A landscape with many peaks, sampled at points; each row gives a point and its height.
From any point a climber steps to the highest of the 4 points nearest to it. It stops when none of these is higher. Distance is the straight distance between rows; heights are no part of it.
peto: [117 175  68 133 117 153  68 135]  height 403
bom: [ 75 122 134 102 102 131 104 117]  height 312
Sivob: [132 153  89 149 142 162  81 115]  height 218
vifev: [151 178 126 154 108 116 124 153]  height 453
Lugos: [172 122 145 158 164 137 166 128]  height 454
bof: [119 140 136 136 133 148 103 127]  height 318
Fam: [131 201 118 134  78  96 142 171]  height 726
roga: [138 119 138 104 128  86 185 145]  height 561
vaso: [114 128 156 108 102 110 120 148]  height 429
Zifar: [137 131 125 158 162 166 104 110]  height 621
vozav: [167 132 137 174 178 170 111 114]  height 303
tafad: [143 184  95 145 123 154  72 152]  height 388
dos: [116 104  95 138 126 158 104  82]  height 185
liduv: [ 77  92 162  75 103 102 121 137]  height 154
bunuv: [150  88 162 118 159 122 161 131]  height 576
Teb: [149 171 119 151 120 113 177 158]  height 638
rebov: [145 149 121 143 183 116 208 142]  height 588
Bel: [132  99 145 150 173 170 122 101]  height 216
Zazat: [159 198 105 151 105 122  95 164]  height 444
fiv: [ 98 125 101 125 121 147 103  95]  height 300
Dite: [ 95  91 155 108 130 136 124 116]  height 378
deg: [125 158 136 134 111 128  95 142]  height 532
madu: [130 128 145 102 103  78 169 159]  height 599
Senof: [103  55 166  88 161 121 142 112]  height 407
guvu: [138  62 170  87 156  97 161 125]  height 630
furev: [131 114 156 103 116  92 156 149]  height 549
Bigi: [117 150 133 102 190  91 205 153]  height 702
vorat: [179 168 121 179 148 140 141 137]  height 512
zosu: [150 147 142 143 114 112 143 149]  height 473
Tik: [131 156 128 122 103  90 175 160]  height 635
ged: [105  94 168  78 113  95 137 142]  height 351
Pugap: [166 160 123 164 149 128 179 141]  height 592
ves: [168 161 115 171 159 160  97 132]  height 427
fel: [112 139  63 128  93 141  86 105]  height 404
Vivet: [ 56 108 131  82  67 110 111 110]  height 240
rolu: [103  74 136 127 156 163 136  76]  height 198
vop: [128 170 143 129  80 105 109 164]  height 667
nok: [153 140 141 147 137 140 122 135]  height 382
Riko: [141 109  59 129  96 146  81  90]  height 239
Viti: [154 127 138 142 140 116 174 142]  height 520
pemo: [148 111 136 164 184 178 117 101]  height 620
muvom: [109  59 174  70 148  95 144 125]  height 323
tibof: [133 107  56 121  65 137  67 102]  height 140
dig: [161  94 161 138 170 136 157 127]  height 715
Das: [121  87 119 154 172 179 127  71]  height 131
vuro: [112 113 133 138 145 158 109  99]  height 361
Patuk: [164 197  93 161 127 142  80 160]  height 428
tenag: [126  99 164 116 145 127 140 127]  height 809
Sude: [109  84 113 133 134 160 121  75]  height 236
Dib: [134 100  67 123  81 140  80  88]  height 209
zegod: [181 149 128 189 167 146 168 132]  height 693
poraz: [131  73 165 117 175 137 148 119]  height 559
Zav: [ 99 111  89 115  80 130  96  85]  height 225
Kebel: [ 70 133 101 101  71 120  95 111]  height 434
foge: [123 160 132 115  74  78 162 169]  height 607
Ved: [153 205  85 148 113 139  71 167]  height 432
Sizag: [153 126 146 159 156 149 125 128]  height 389
vefe: [146 103 146 106 148  92 186 136]  height 515
tof: [128 126 157 122 119 118 128 143]  height 513
vul: [ 84  96 112 109 104 134 117  88]  height 15
Lazim: [ 90 101 157  96 114 120 123 131]  height 199
varu: [118 165 120 125 141  96 197 160]  height 646
Sofuf: [ 94 153 122 116  95 125  87 134]  height 567
Kiga: [ 95  72 163  85 135 116 138 119]  height 210
desus: [101 158 100 126 108 140  84 121]  height 771
faz: [169 170 125 169 134 138 118 144]  height 464
pabog: [163 105 143 132 167 108 193 132]  height 459
Sageg: [ 84 126 156  84  83 101 111 147]  height 331

For each start below, name the point where the climber stops.
Viti: zegod
rolu: Zifar
Kiga: guvu
faz: zegod
Lazim: tenag
Kebel: desus
Tik: Bigi
vul: desus
Riko: desus
vefe: tenag
Dib: desus
dos: Zifar
Das: Zifar
Sude: Zifar

Call two points neighbours if one is among the 4 nearest of the other. Go from one point of each pair to the other, from neighbour to neighbour, staying as high as possible. Name the lowest point that can't be avoided.
guvu and Bigi: vefe
zegod and Bigi: Pugap
Bigi and Fam: Tik
Zifar and Bigi: ves
dig and guvu: bunuv
desus and Fam: deg
